Points on a hilly landscape, in no order, each with its height.
From any point a ball rolls to the lowest of the 2 points nearest to it. It stops when none of these is lower. Distance is the straight distance between rows; heights are no part of it.
Q_128: [-3.38,  1.82, -3.14,  3.71, -2.76, -1.28, -0.05, -0.64,  3.67, -1.01,
 -1.17, -0.73, -2.12,  2.87,  1.39,  0.93,  0.50, -0.02,  0.67,  2.12,
  2.79, -4.92]  h=0.49
Q_155: [-2.26, -1.45, -0.83,  3.49, -0.17,  0.20, -0.83, -4.61, -0.66, -2.54,
 -4.59,  0.35, -0.08,  2.79,  1.62,  0.19,  0.49, -1.43,  0.76, -2.06,
 -1.25,  4.52]  h=2.68
Q_657: [ 2.81, -1.92,  1.06,  0.46, -2.30,  0.28,  0.59,  0.06,  0.15,  0.95,
 -0.18, -3.49, -1.16, -0.68,  2.30,  2.56, -0.77, -0.39, -0.19, -1.03,
 -1.78, -0.09]  h=2.12
Q_485: [-2.98,  2.11,  0.37, -1.18,  1.10, -1.26,  2.02,  2.78,  4.24,  1.30,
  4.13, -1.68,  0.62, -3.71,  1.39, -2.26,  0.36,  3.17, -0.57, -1.11,
  1.33, -2.39]  h=2.50
Q_335: [ 1.68,  0.26, -0.45, -1.21, -1.09,  3.54, -0.07,  3.43, -2.33,  0.32,
  2.82,  3.08, -0.78, -1.22, -0.83, -2.30,  1.10,  1.44,  0.90,  4.54,
  3.83, -1.42]  h=3.07
Q_554: [-0.59,  0.58,  0.84, -4.11,  2.64, -0.18, -0.46,  2.66, -0.35,  4.32,
  3.86, -3.15,  0.28, -2.05,  1.39, -2.09, -0.56, -1.19,  0.72, -0.23,
 -0.13, -3.53]  h=2.74
Q_722: [-1.26, -1.45,  0.41, -0.59,  0.70,  2.73, -1.33, -0.85,  0.05,  3.73,
  2.29, -2.60, -1.42, -1.07,  3.60, -3.83,  0.17, -1.80,  0.96,  2.59,
  1.55, -4.09]  h=1.05
Q_307: [ 3.26, -0.18,  0.48, -2.40,  0.76, -1.82,  0.01, -1.10, -3.00, -2.34,
 -1.24,  4.12,  1.28,  3.11, -2.31, -1.06, -1.40, -1.52, -1.27, -1.25,
 -1.61,  5.77]  h=4.57
Q_276: [ 0.78,  3.66, -1.49, -0.52, -2.27,  0.35,  1.02,  4.50, -0.40, -1.71,
 -2.08,  4.03,  1.27,  3.26, -3.12,  0.36,  1.52,  2.16,  1.05,  3.17,
  2.71,  0.56]  h=5.86
Q_153: [ 1.89,  2.57, -3.78, -1.33,  0.75, -2.17, -0.08,  0.73, -1.84,  0.12,
 -3.27,  3.12,  0.09,  2.16, -2.70,  2.30,  0.27, -2.89,  0.79, -2.83,
 -0.43, -0.85]  h=2.23
Q_292: [-2.61,  0.57,  1.56,  1.85,  1.12, -2.88, -0.51, -2.00, -0.51, -1.82,
  1.45, -1.79,  0.38, -2.68, -4.28,  3.91, -2.28,  0.39, -1.00,  0.58,
 -3.43, -1.02]  h=4.21
Q_648: [-0.97,  1.41, -4.63, -0.05, -1.47, -1.84, -1.62,  0.99, -0.80, -2.95,
 -3.10,  2.31, -0.15,  2.83, -2.52,  1.13,  0.23,  0.72,  2.20,  1.99,
  2.20, -1.35]  h=4.92
Q_169: [-1.46,  1.33,  2.37,  1.45,  0.93, -1.94,  3.30, -1.42,  2.45,  0.66,
  3.72, -2.02, -0.56, -2.15, -0.05,  1.37, -1.44, -1.58, -0.40, -1.20,
  1.47, -7.10]  h=1.90
Q_221: [-3.01, -0.54,  1.41, -1.13,  2.08,  1.21, -0.96, -1.03,  1.17,  3.59,
  1.53, -4.98, -0.06, -0.02,  4.46, -3.47,  0.61, -1.61,  1.39,  0.05,
 -0.12, -1.88]  h=1.22
Q_186: [-0.59,  0.20,  1.37,  3.38, -3.16,  0.70,  0.37,  1.04,  1.72, -1.52,
  0.26, -2.48,  0.46, -0.39,  1.15,  2.52, -0.52,  3.11, -1.59, -0.29,
 -2.63,  1.19]  h=2.00
Q_99: [-0.47,  1.05, -2.93,  1.85, -0.01, -1.71, -0.09, -1.62,  0.01, -0.02,
 -3.66,  1.96, -0.28,  2.39,  0.17,  1.56,  1.02, -2.73,  1.39, -4.30,
 -1.53,  1.08]  h=1.02
Q_280: [ 2.59, -1.93, -2.98, -2.36, -0.32, -0.22, -0.16,  0.32, -1.97,  0.45,
  0.35,  1.61, -1.28,  0.75,  1.32, -1.65, -0.26, -1.13, -1.09,  0.58,
  3.69, -2.21]  h=4.62
Q_667: [ 1.95,  0.56,  1.25, -4.65,  1.21, -0.81,  0.90,  3.56, -0.97, -0.27,
  2.33,  1.43,  1.78, -1.24, -0.62, -1.43, -1.52,  2.99, -2.36, -2.19,
 -2.30,  1.95]  h=3.63
Q_561: [ 1.07, -0.75,  4.75, -1.64,  0.59,  3.36, -0.55,  0.78,  0.32,  3.82,
  2.07, -3.75,  0.19, -1.43,  1.25, -0.58, -0.11,  0.72,  0.23,  1.67,
 -3.66, -0.90]  h=2.90
Q_744: [ 0.60, -1.15,  1.96, -2.01,  1.48,  1.28, -0.12, -2.56, -1.30, -0.71,
 -1.51,  1.19,  1.05,  2.38,  0.87, -3.53, -0.14, -0.38,  0.24,  0.04,
 -1.16,  4.48]  h=2.31
Q_707: [-0.90, -0.92, -3.75, -1.13,  0.31, -4.28,  0.62,  1.40,  0.49, -2.84,
  1.56,  1.08, -1.16, -1.38,  0.38,  0.77, -0.22,  1.21, -1.73, -2.65,
  4.00, -0.31]  h=4.52
Q_20: [ 2.29, -0.70,  0.66, -0.28, -1.03,  2.14, -0.04, -0.14, -3.93, -0.62,
 -1.37,  2.25,  0.88,  1.69, -2.41, -0.56,  0.58, -0.85,  0.62,  4.15,
  1.60,  2.19]  h=3.11
Q_808: [ 0.93,  1.67,  0.45,  1.80, -3.54,  4.07,  0.23,  3.11, -1.34, -0.31,
 -1.59,  2.19,  0.91,  2.23, -2.18, -0.01,  1.98,  1.99,  1.51,  6.00,
  2.21,  0.21]  h=1.04
Q_616: [-0.73, -0.68, -1.10,  2.58, -2.84, -0.30, -0.22,  0.15,  0.42,  0.14,
  2.32, -1.50, -2.67, -0.66,  0.49,  1.27, -0.47, -0.59, -0.55,  3.08,
  3.33, -5.50]  h=1.59
Q_238: [ 1.03, -0.87,  1.72,  0.03,  2.92, -2.17, -1.32, -3.53, -1.47,  0.87,
 -1.15, -1.44, -1.00, -0.54, -3.06,  4.12, -1.20, -4.56,  0.00, -1.84,
 -3.03, -0.58]  h=3.13
Q_855: [ 0.19, -1.38, -0.24, -0.31, -2.28, -3.95,  2.17,  1.63,  1.88, -1.11,
  3.30, -3.29, -2.07, -3.87,  3.20,  1.11, -1.28,  1.52, -1.48, -3.14,
  0.68, -1.86]  h=2.39
Q_833: [ 1.53,  2.82,  0.68,  0.39, -0.33,  1.52,  1.78,  0.30,  2.70,  3.20,
 -1.51, -0.64,  0.05,  0.30,  0.75,  0.98,  1.21, -1.75,  0.74, -1.52,
 -1.88, -1.83]  h=3.12
Q_665: [-0.40,  2.01, -3.18,  0.42, -1.44, -3.23, -1.61, -0.44,  0.11, -2.05,
 -2.87,  0.52, -0.13,  0.04, -3.51,  3.07, -1.32,  0.72,  2.81,  0.07,
 -2.65, -1.56]  h=1.07
Q_167: [-0.06, -0.25, -2.20,  0.69, -2.45, -1.01, -0.78,  1.59, -2.06, -3.16,
 -1.58,  0.51,  0.64,  1.33, -2.24,  1.81, -0.27,  2.30,  1.13,  2.51,
  0.92,  1.31]  h=5.51
Q_869: [ 3.32,  0.49, -0.26, -0.58, -1.76, -1.16, -0.93,  0.64, -3.36, -3.15,
 -1.63,  3.69,  2.31,  4.11, -2.16,  1.30, -2.24, -0.39, -1.29, -2.01,
 -4.06,  5.07]  h=4.87
Q_608: [-0.45,  2.20, -1.01,  0.93, -2.55, -0.98, -0.03,  2.46, -0.04, -0.28,
 -0.48, -0.39, -0.55, -0.50, -2.73,  2.91,  0.03,  0.63,  0.63,  2.94,
  0.85, -3.37]  h=1.55
Q_681: [ 2.38, -0.02,  1.76, -0.94,  1.24, -1.53, -0.36,  0.15, -1.66,  0.95,
 -0.27, -0.83, -0.44, -1.36, -2.91,  4.07, -1.57, -1.94, -1.32, -1.86,
 -3.38, -0.13]  h=3.21
Q_827: [ 4.82,  0.26, -2.06, -0.04, -3.97,  0.73,  1.25,  1.32, -0.24,  2.21,
 -3.74,  0.80, -0.28,  4.20,  3.78,  0.53,  1.03, -2.11,  2.41, -4.40,
 -2.20,  0.66]  h=3.52
Q_350: [ 5.79, -1.37,  0.04, -3.10, -2.39,  1.17,  0.42,  0.27, -1.49,  1.91,
 -2.09, -1.18, -0.97,  3.22,  3.96, -0.57,  0.16, -1.58,  2.22, -2.30,
 -2.30,  1.04]  h=3.97
Q_466: [ 2.15,  2.62,  0.93,  0.33,  0.86,  0.82,  0.08,  0.45, -0.31,  1.69,
 -2.72,  1.61,  0.87,  1.49, -2.48,  2.94,  0.11, -1.87, -0.19, -2.66,
 -4.71,  0.78]  h=0.57
Q_846: [-1.03, -2.26, -1.22, -0.33,  0.18, -0.39, -0.16,  0.88, -0.68, -1.27,
  3.56,  0.84, -1.18, -3.12,  0.08, -0.79,  0.45,  1.44, -1.05,  1.59,
  4.35, -0.92]  h=2.70
Q_514: [ 2.80,  0.55,  0.79, -3.48,  2.17, -1.49,  0.76,  1.57, -0.46,  2.00,
  0.99,  0.00, -0.31, -2.56, -1.60,  1.73, -0.91, -1.56, -1.28, -2.39,
 -1.30, -1.48]  h=3.35
Q_489: [ 2.20,  0.99,  0.37,  0.91, -2.23,  1.29, -0.38,  0.43, -2.41, -2.60,
 -2.22,  2.17,  2.49,  3.93, -2.08,  0.40, -0.75,  1.06, -0.87,  1.61,
 -2.10,  4.39]  h=5.02
Q_932: [ 1.14, -1.80,  0.15, -2.16,  0.41, -1.61,  0.24, -2.71, -2.44, -2.73,
 -1.02,  2.98,  0.58,  2.14, -0.33, -3.43, -0.84, -1.06, -0.59,  0.28,
  1.08,  6.21]  h=3.59
Q_251: [-2.23,  1.09, -2.17,  4.56, -3.30, -0.46,  0.81,  0.48,  3.12, -1.60,
 -2.10,  0.58,  0.35,  2.83,  2.85,  0.83,  1.48,  2.36,  0.93, -3.37,
 -1.31,  2.60]  h=1.84
Q_706: [-1.78, -1.84,  0.26, -2.43,  3.06, -1.85, -0.19, -0.05,  0.78, -0.95,
  2.70, -1.61,  0.99, -1.23,  2.68, -2.34, -1.03,  2.55, -1.10, -3.63,
 -1.49,  3.15]  h=2.65
Q_553: [-0.86, -3.44,  2.97, -1.70,  1.56,  0.63, -1.34, -0.51, -0.05, -0.94,
  3.57, -2.47,  1.08, -1.84,  2.05, -1.37, -1.34,  3.15, -2.27, -0.69,
 -2.59,  2.66]  h=2.75
Q_650: [-0.77, -2.25, -0.36, -0.61, -1.48, -1.29,  1.25,  1.78,  1.00, -1.17,
  3.66, -1.88, -1.06, -3.47,  2.26, -0.30, -0.03,  3.17, -1.14,  0.02,
  2.59, -0.40]  h=2.52
Q_630: [-2.59,  1.26, -1.35, -0.60,  0.94,  0.10,  0.86,  1.65,  3.49,  0.87,
  2.90,  0.73, -0.32, -2.13,  1.34, -2.81,  1.25,  1.78, -0.51,  0.90,
  4.18, -3.37]  h=2.61
Q_713: [ 1.28,  0.84,  2.66, -1.18,  0.18,  1.48,  1.26, -0.28,  2.30,  3.87,
  1.08, -3.60, -0.43, -1.24,  2.16, -0.05,  0.14, -1.30,  0.88, -0.77,
 -2.77, -2.78]  h=2.99
Q_369: [-1.34, -4.08,  3.94, -0.27,  3.67, -0.24, -2.16, -3.59,  0.43,  0.02,
  2.96, -2.71, -0.04, -2.96,  0.47, -0.13, -1.31,  0.30, -1.34, -0.64,
 -1.78,  2.00]  h=2.82
Q_252: [ 4.56,  0.07, -0.26, -5.26,  0.49,  0.65, -0.36,  0.23, -2.05,  3.65,
 -2.15, -0.79, -1.16,  3.88,  3.25, -2.29,  0.52, -3.44,  2.42, -2.91,
 -2.12, -0.91]  h=4.54
Q_165: [-1.38, -2.26,  2.20,  0.34,  3.46, -1.14, -0.41, -4.05,  1.27,  0.82,
  1.59, -2.44, -0.65, -2.80,  0.54,  0.14, -0.66, -2.26, -0.49, -0.85,
  0.18, -0.61]  h=2.91
Q_771: [ 0.39,  1.02,  1.07,  1.18,  1.13,  2.54, -0.54, -2.61, -0.55,  2.09,
 -3.73,  0.25, -0.05,  0.89, -1.53,  0.90,  1.47, -4.10,  0.57,  1.94,
 -0.09, -1.28]  h=1.46
Q_434: [ 2.19, -1.69,  1.77,  2.50, -4.98,  0.31, -0.27,  1.80, -0.76, -0.99,
 -0.24, -4.62, -0.32, -0.78,  1.35,  3.62, -1.96,  1.92, -0.99,  0.20,
 -3.16,  0.43]  h=2.04
Q_499: [-4.07, -0.31, -1.57,  3.99, -0.28,  0.53, -0.12, -4.36,  2.40, -1.48,
 -2.96, -1.04, -1.08,  1.04,  2.47, -0.74,  1.52, -1.50,  0.28, -0.31,
  2.27,  0.26]  h=1.25
Q_33: [ 2.45,  2.36,  0.77,  2.25, -2.39,  2.00, -1.47,  1.01, -0.86,  1.17,
 -3.96,  0.38,  1.85,  3.07, -1.97,  4.01, -0.90, -1.19,  0.55, -1.73,
 -7.32,  0.56]  h=0.68
Q_215: [ 3.05,  0.39, -3.21, -2.85,  0.02, -2.85, -0.48,  1.68, -4.34, -1.45,
 -1.96,  2.28,  0.14,  1.26, -3.86,  2.31, -0.99, -1.47,  0.22, -0.33,
  0.88, -0.05]  h=3.15
Q_272: [-1.21,  0.35, -0.18,  2.73, -2.43,  0.88,  1.31,  0.59,  3.73, -1.21,
 -0.11, -1.13,  0.43,  0.56,  3.54,  0.18,  0.76,  3.59, -0.83, -2.51,
 -1.76,  2.32]  h=1.94
Q_302: [ 1.93,  1.25,  2.16,  1.18, -3.19,  4.01,  0.34,  3.18, -1.40, -0.70,
 -0.46,  1.57,  2.26,  1.57, -2.18,  0.45,  0.35,  3.35, -0.98,  4.45,
 -0.50,  1.90]  h=0.59
Q_412: [-2.03,  2.50,  0.30,  0.55,  1.52, -2.65,  2.47,  0.18,  3.85,  0.18,
  2.11, -0.23, -0.02, -2.70, -0.62,  0.92, -0.14, -0.25, -0.92, -2.92,
  0.56, -2.41]  h=2.19
Q_254: [ 0.00, -0.97,  1.99,  0.48,  1.93,  1.95, -0.44, -3.19,  0.66,  0.81,
 -2.40, -0.47,  0.12,  0.78,  1.07, -0.47,  0.60, -1.38,  0.17, -1.12,
 -1.97,  2.51]  h=1.66
Q_797: [-0.57,  0.43,  0.03,  3.22, -3.64,  4.03,  0.18,  0.15, -0.30, -1.17,
 -2.91,  0.89,  0.52,  3.08,  0.36, -1.22,  2.37,  1.36,  1.53,  5.23,
  2.88,  1.49]  h=1.58
Q_453: [-2.33, -0.01, -1.62,  0.59,  2.93, -2.10,  0.55, -1.87,  1.26, -2.23,
 -0.62,  1.95,  0.60, -0.40, -0.07, -0.80,  0.54,  0.15, -0.88, -3.37,
  1.13,  3.10]  h=3.30
Q_774: [-3.60,  2.46, -1.02,  3.41, -1.25, -0.35,  1.41, -0.01,  4.95, -0.86,
 -0.24, -0.39, -0.74,  0.57,  1.14,  0.38,  2.11,  0.84,  0.11,  0.89,
  2.68, -2.42]  h=0.84
Q_409: [-2.55,  1.43, -0.29,  1.40,  1.12, -2.72,  1.20, -0.88,  1.97, -0.37,
  2.58, -0.13, -0.84, -1.91, -2.00,  1.49, -0.60, -1.66, -0.99,  0.03,
  2.62, -4.95]  h=2.05
Q_594: [-4.11, -0.21,  0.72, -1.37,  4.63, -2.09, -0.21, -0.87,  2.89,  0.86,
  2.96, -2.41,  1.30, -2.80,  2.17, -2.66, -0.63,  0.99, -0.11, -2.83,
 -0.29,  0.75]  h=2.53
Q_651: [-2.39,  0.95,  1.00,  0.68,  2.95, -0.28, -0.14,  0.60, -0.61, -0.82,
  1.65,  2.24,  1.23, -2.81, -5.37,  1.32,  0.29,  0.99, -1.63,  2.27,
  1.36,  0.38]  h=4.05
Q_142: [ 2.90, -2.51, -0.75, -2.42,  0.64,  1.21, -0.83, -1.53, -3.90,  0.78,
 -1.04,  2.01, -0.96,  0.92, -0.04, -1.70, -0.01, -3.12,  0.11,  2.20,
  2.82, -0.73]  h=3.39
Q_847: [-1.30, -1.15,  3.17, -1.10,  2.87,  1.54, -1.43, -2.78,  0.90,  2.65,
 -0.57, -3.61, -0.23,  0.46,  2.53, -2.43,  0.54, -1.33,  1.32, -1.25,
 -2.41,  0.82]  h=1.41
Q_790: [ 1.56,  1.01, -2.07,  1.38, -3.53, -3.21, -1.07, -0.62, -0.65, -0.39,
 -2.62, -1.64, -0.48, -0.11, -1.93,  3.94, -2.42, -0.89,  3.42, -1.85,
 -5.01, -2.60]  h=0.85
Q_896: [-3.31, -0.73,  2.15,  1.79,  1.52,  2.85,  0.00, -1.61,  2.19,  0.69,
  1.76, -1.29,  1.01, -2.41,  1.17, -2.43,  1.20,  1.97, -0.23,  2.34,
  0.36,  0.99]  h=0.61
Q_478: [-1.55,  1.05,  1.83,  0.22,  4.00, -1.78, -0.58, -0.75, -0.86, -0.42,
  1.04,  0.72,  1.22, -2.90, -6.20,  3.16, -1.21, -1.13, -2.06,  0.45,
 -1.62, -0.12]  h=4.15
Q_923: [-0.84, -0.09,  1.04,  0.02,  0.77, -3.88,  2.57, -0.99,  2.77,  0.00,
  3.45, -2.80, -1.07, -3.28,  1.88,  1.14, -1.56, -0.68, -0.69, -4.49,
 -0.44, -2.74]  h=2.29
Q_310: [-2.47, -0.50,  1.43,  1.27,  1.83,  3.74, -1.09, -0.01,  0.23,  1.10,
  3.59,  0.51, -0.36, -3.66, -0.09, -2.88,  1.11,  0.78,  1.06,  4.07,
  2.73, -1.03]  h=0.74
Q_646: [ 3.46,  0.87,  0.18, -2.15, -1.55,  1.86,  0.59,  3.93, -3.83, -0.23,
  1.52,  4.19,  0.54, -0.02, -3.58, -0.97,  0.42,  0.74,  0.36,  4.40,
  2.73,  0.59]  h=3.60
Q_716: [ 1.92, -0.87,  1.37,  0.52, -3.01,  4.45,  0.32, -0.84, -2.54, -0.08,
 -1.60,  1.53,  0.46,  2.39,  0.85, -3.27,  1.38, -0.14,  1.51,  5.36,
  1.97,  2.71]  h=2.27
Q_944: [ 2.85, -3.64,  2.59, -0.27, -0.80, -0.15, -1.17, -1.98, -0.10,  0.73,
  0.07, -3.42, -1.74,  0.39,  3.38,  2.01, -1.04, -0.54, -0.22, -3.95,
 -4.33,  2.09]  h=2.21
Q_253: [-0.20, -1.43,  0.96,  1.52, -1.54, -1.31,  1.69, -1.44,  1.37,  0.70,
  3.27, -3.36, -2.11, -2.28,  2.14,  1.02, -1.16, -1.28, -0.68,  0.42,
  1.70, -5.33]  h=1.76
Q_971: [-0.96, -2.78, -2.06,  2.66, -2.48,  1.25, -0.79, -0.76,  0.67,  0.05,
  2.08, -1.02, -2.82, -0.37,  3.57, -1.38,  0.41,  0.75, -0.69,  3.20,
  4.77, -3.29]  h=1.40
Q_596: [ 2.19, -1.66,  2.00, -1.72,  2.17,  2.34, -1.08, -2.18, -2.57,  1.86,
 -2.15,  0.76, -0.42,  0.23, -1.59, -0.03,  0.58, -3.42,  0.47,  1.78,
  0.11,  0.36]  h=2.17
Q_70: [-4.05, -0.89, -1.18,  0.02,  1.28, -0.33,  0.87, -0.87,  2.79, -1.75,
  1.35, -1.01,  0.97, -0.43,  3.88, -4.30,  1.23,  3.45,  0.10, -1.17,
  2.27,  2.64]  h=2.20
Q_500: [-1.12,  1.33,  2.70, -0.08,  2.61,  2.89, -0.05,  2.08, -0.19,  1.32,
  2.90,  2.64,  1.45, -3.65, -3.80, -0.88,  0.58,  1.85, -0.85,  3.27,
  0.42, -0.03]  h=3.94
Q_680: [-0.98,  0.72, -0.87,  0.95, -0.82,  0.00,  0.73,  1.08, -0.50, -2.82,
 -0.79,  2.63,  1.11,  1.74, -1.81, -0.39,  1.03,  2.62, -0.51,  2.20,
  2.38,  3.03]  h=5.81
Q_363: [-1.44,  1.72,  0.61,  1.95,  1.29,  1.60, -0.64, -0.96, -0.82,  0.31,
 -2.13,  0.96,  1.02, -0.08, -4.12,  1.77,  1.16, -1.03,  0.03,  3.18,
 -0.44, -0.23]  h=0.95
Q_598: [-1.50, -0.91, -2.70, -2.06,  2.28, -2.83,  0.81, -0.07,  0.57, -2.65,
  1.42,  2.51,  0.43, -0.89,  0.42, -2.56,  0.45,  1.44, -1.03, -2.00,
  4.10,  1.82]  h=3.95
Q_404: [ 3.22, -0.88, -1.40, -3.61,  0.38,  1.60, -0.65, -0.31, -1.13,  3.61,
 -1.60, -0.85, -1.48,  2.13,  3.37, -2.69,  0.08, -3.22,  0.65, -0.25,
  0.55, -3.45]  h=5.27
Q_262: [-3.67, -0.81, -0.39,  2.43,  3.06, -0.68, -0.80, -4.53,  0.10, -2.73,
 -2.97,  1.37,  0.72,  0.51, -1.06, -0.15,  0.25, -1.15, -0.79, -1.78,
  0.09,  4.18]  h=2.97
Q_454: [-0.72, -0.07, -1.71, -0.36,  0.53,  1.58, -0.60,  1.70,  0.12,  0.60,
  2.69,  2.75, -1.16, -1.33, -0.01, -2.59,  0.83,  0.73, -0.29,  2.81,
  5.00, -3.07]  h=2.80
Q_609: [-2.55, -0.74,  0.88, -2.41,  4.17, -1.51, -0.82,  0.29,  0.95,  2.24,
  4.41, -1.78,  0.63, -3.83,  0.64, -2.61, -0.82, -0.36,  0.08, -0.27,
  1.44, -2.23]  h=2.64
Q_900: [-3.52, -1.45, -1.85,  2.38,  0.03, -0.49,  0.76, -3.01,  2.81, -2.59,
 -1.13, -0.55, -0.40,  0.24,  4.16, -2.01,  1.44,  1.25,  0.05, -2.26,
  2.30,  2.82]  h=1.78
Q_338: [ 1.49, -0.37,  3.34, -3.68,  1.61,  0.71,  0.00,  2.21, -0.45,  3.78,
  3.47, -2.67,  0.00, -3.33, -0.36, -0.47, -1.02,  0.11, -0.19,  0.08,
 -2.38, -2.09]  h=2.83
Q_788: [ 1.14, -0.79, -3.13, -3.66,  0.26,  0.69, -0.06,  1.02, -1.13,  2.44,
  0.43, -0.18, -0.99,  2.28,  3.92, -4.80, -0.18, -0.88,  0.01,  0.20,
  2.58, -2.93]  h=5.54
Q_988: [ 1.97,  2.29, -1.11, -0.59, -3.36, -0.93,  0.57,  3.46, -2.17, -3.31,
 -1.69,  3.52,  2.13,  3.72, -3.64,  0.37, -0.71,  2.63, -0.11,  2.40,
  0.21,  3.63]  h=5.33
Q_423: [-1.16, -0.70, -0.09, -0.32,  1.55,  4.61, -2.18,  0.36, -1.74,  2.57,
  2.92,  0.40, -1.65, -1.71,  1.93, -4.57,  0.21, -1.03,  1.64,  4.13,
  3.00, -3.16]  h=0.88
Q_789: [ 2.83,  0.05,  1.64, -0.89, -0.32,  2.28, -0.03,  2.29, -3.95,  0.41,
  0.37,  2.12,  1.05, -0.62, -4.21,  1.37, -0.14,  0.54, -0.70,  3.66,
 -0.21,  1.00]  h=3.70
Q_32: [ 0.21, -2.99, -1.18,  1.99, -0.94, -0.51, -0.44, -3.05, -0.54, -1.61,
 -2.32, -1.74, -1.09,  1.48,  2.78,  1.17,  0.32, -1.21,  0.47, -1.94,
 -0.20,  2.75]  h=2.42
Q_550: [-0.07,  2.87,  2.43,  1.87,  1.57,  2.44, -0.53, -0.51,  0.39,  0.82,
 -1.97,  0.82,  2.06,  0.44, -3.68,  2.51,  0.23, -0.56, -1.51,  1.03,
 -3.87,  0.65]  h=0.71
Q_638: [ 3.42,  1.11, -0.55,  1.57, -3.69, -0.22, -1.77,  0.50, -1.76,  1.00,
 -3.99, -1.74,  0.39,  1.75, -2.20,  4.35, -2.12, -1.34,  2.89, -1.01,
 -6.67, -0.92]  h=0.75
Q_282: [-0.48,  1.80, -1.01,  1.03, -1.03,  0.53,  1.02,  1.36,  1.60, -0.01,
 -0.78,  0.44, -0.17,  0.35, -0.52,  0.96,  1.68,  0.81, -0.21,  1.17,
  2.06, -1.39]  h=1.21
Q_784: [ 2.30,  1.19, -1.04,  0.63, -1.89,  0.12,  1.47,  0.66,  1.52,  1.88,
 -1.98,  0.22, -0.34,  1.55,  2.28,  1.42,  0.93, -1.19,  1.09, -4.26,
 -2.48,  0.13]  h=3.27
Q_911: [ 0.65, -3.13,  1.04,  2.23, -0.50, -0.37, -1.65, -3.22, -0.34, -0.93,
 -1.72, -1.32, -0.73,  2.02,  2.45,  2.21, -0.58, -1.07, -0.16, -4.13,
 -4.28,  3.82]  h=2.26
Q_566: [-3.72,  0.83,  1.30,  3.35,  1.43,  2.12,  0.58, -3.15,  3.53,  0.20,
 -1.39, -0.58,  0.36, -0.78,  0.83, -1.32,  1.69, -0.18,  0.06,  1.06,
  1.03,  0.69]  h=0.82
Q_421: [ 0.18,  0.46,  1.56, -3.04,  2.00,  0.89,  0.54,  2.99, -0.56,  0.89,
  2.99,  1.42,  1.59, -2.73, -1.74, -1.86, -0.10,  2.89, -1.01,  1.03,
 -0.05,  0.57]  h=3.81
Q_494: [-1.14, -2.27,  1.14,  1.00,  1.15, -1.76, -0.94, -0.87, -1.59, -1.63,
  1.74, -1.50, -0.09, -2.88, -2.52,  3.14, -1.47,  0.58, -2.05,  0.70,
 -0.89,  1.09]  h=4.25
Q_726: [-3.92,  0.76, -0.71, -1.87,  1.82, -0.97,  1.17,  2.43,  2.61, -0.07,
  3.54, -1.37,  1.60, -1.49,  2.71, -3.81,  0.71,  4.13, -0.34, -1.28,
  1.21,  0.93]  h=2.41
Q_297: [ 0.50, -1.72,  3.79, -1.48,  4.95, -1.65, -1.74, -3.65,  0.33,  1.51,
  0.94, -1.22, -0.73, -2.30, -1.91,  1.48, -1.30, -3.22, -0.58, -2.61,
 -1.95,  0.14]  h=3.02
Q_34: [ 2.31,  0.54,  1.95, -4.40,  2.46, -2.48,  0.56,  3.27, -0.40,  0.81,
  2.08,  0.49,  0.37, -3.20, -1.39,  1.10, -2.11,  1.25, -2.96, -4.36,
 -3.57,  0.49]  h=3.49
Q_452: [ 0.93,  1.38, -4.86,  0.69, -2.04, -2.92, -1.10,  0.57, -1.48, -1.44,
 -4.24,  2.37,  0.33,  3.20, -1.37,  1.92, -0.11, -0.94,  2.91, -3.08,
 -1.82,  0.71]  h=1.53
Q_324: [ 1.18,  1.63, -1.11, -0.49, -3.56,  0.13,  1.61,  2.86, -0.48, -2.61,
 -0.56,  4.14,  0.79,  3.41, -0.84, -2.64,  1.28,  2.29,  0.58,  3.75,
  4.03,  3.03]  h=6.50
Q_862: [-2.28, -0.73, -2.72,  3.55, -2.66,  1.27, -0.73, -1.40,  2.00, -0.81,
 -1.82, -0.19, -2.36,  2.40,  2.99, -1.27,  1.35,  0.22, -0.33,  3.00,
  4.86, -2.71]  h=1.03
Q_516: [-1.22,  1.55, -2.29,  1.94, -0.77, -0.15,  1.34, -0.81,  2.10, -0.54,
 -3.08,  2.25,  0.30,  2.59,  2.49, -0.75,  2.01, -0.20,  1.07, -3.95,
 -0.04,  2.22]  h=1.51
Q_85: [ 0.87,  1.21, -4.27, -1.84, -1.47, -2.89, -1.02,  3.26, -2.35, -1.91,
 -1.30,  2.18, -0.80,  1.03, -3.26,  2.10, -0.60,  0.49,  0.25,  1.70,
  2.76, -2.93]  h=4.08

Call two points neighbours if one is among the 2 nearest of the other. Go from one point of each pair to the other, from neighbour to neighbour, staying as low as possible. Name the highest point that can't be avoided.
Q_302, Q_128: Q_789
Q_594, Q_302: Q_788
Q_99, Q_466: Q_452
Q_896, Q_128: Q_454

Where does a ball stop that starts at each point below?
Q_598: Q_99
Q_667: Q_594
Q_788: Q_466
Q_630: Q_896
Q_744: Q_896
Q_324: Q_99
Q_707: Q_128
Q_404: Q_594
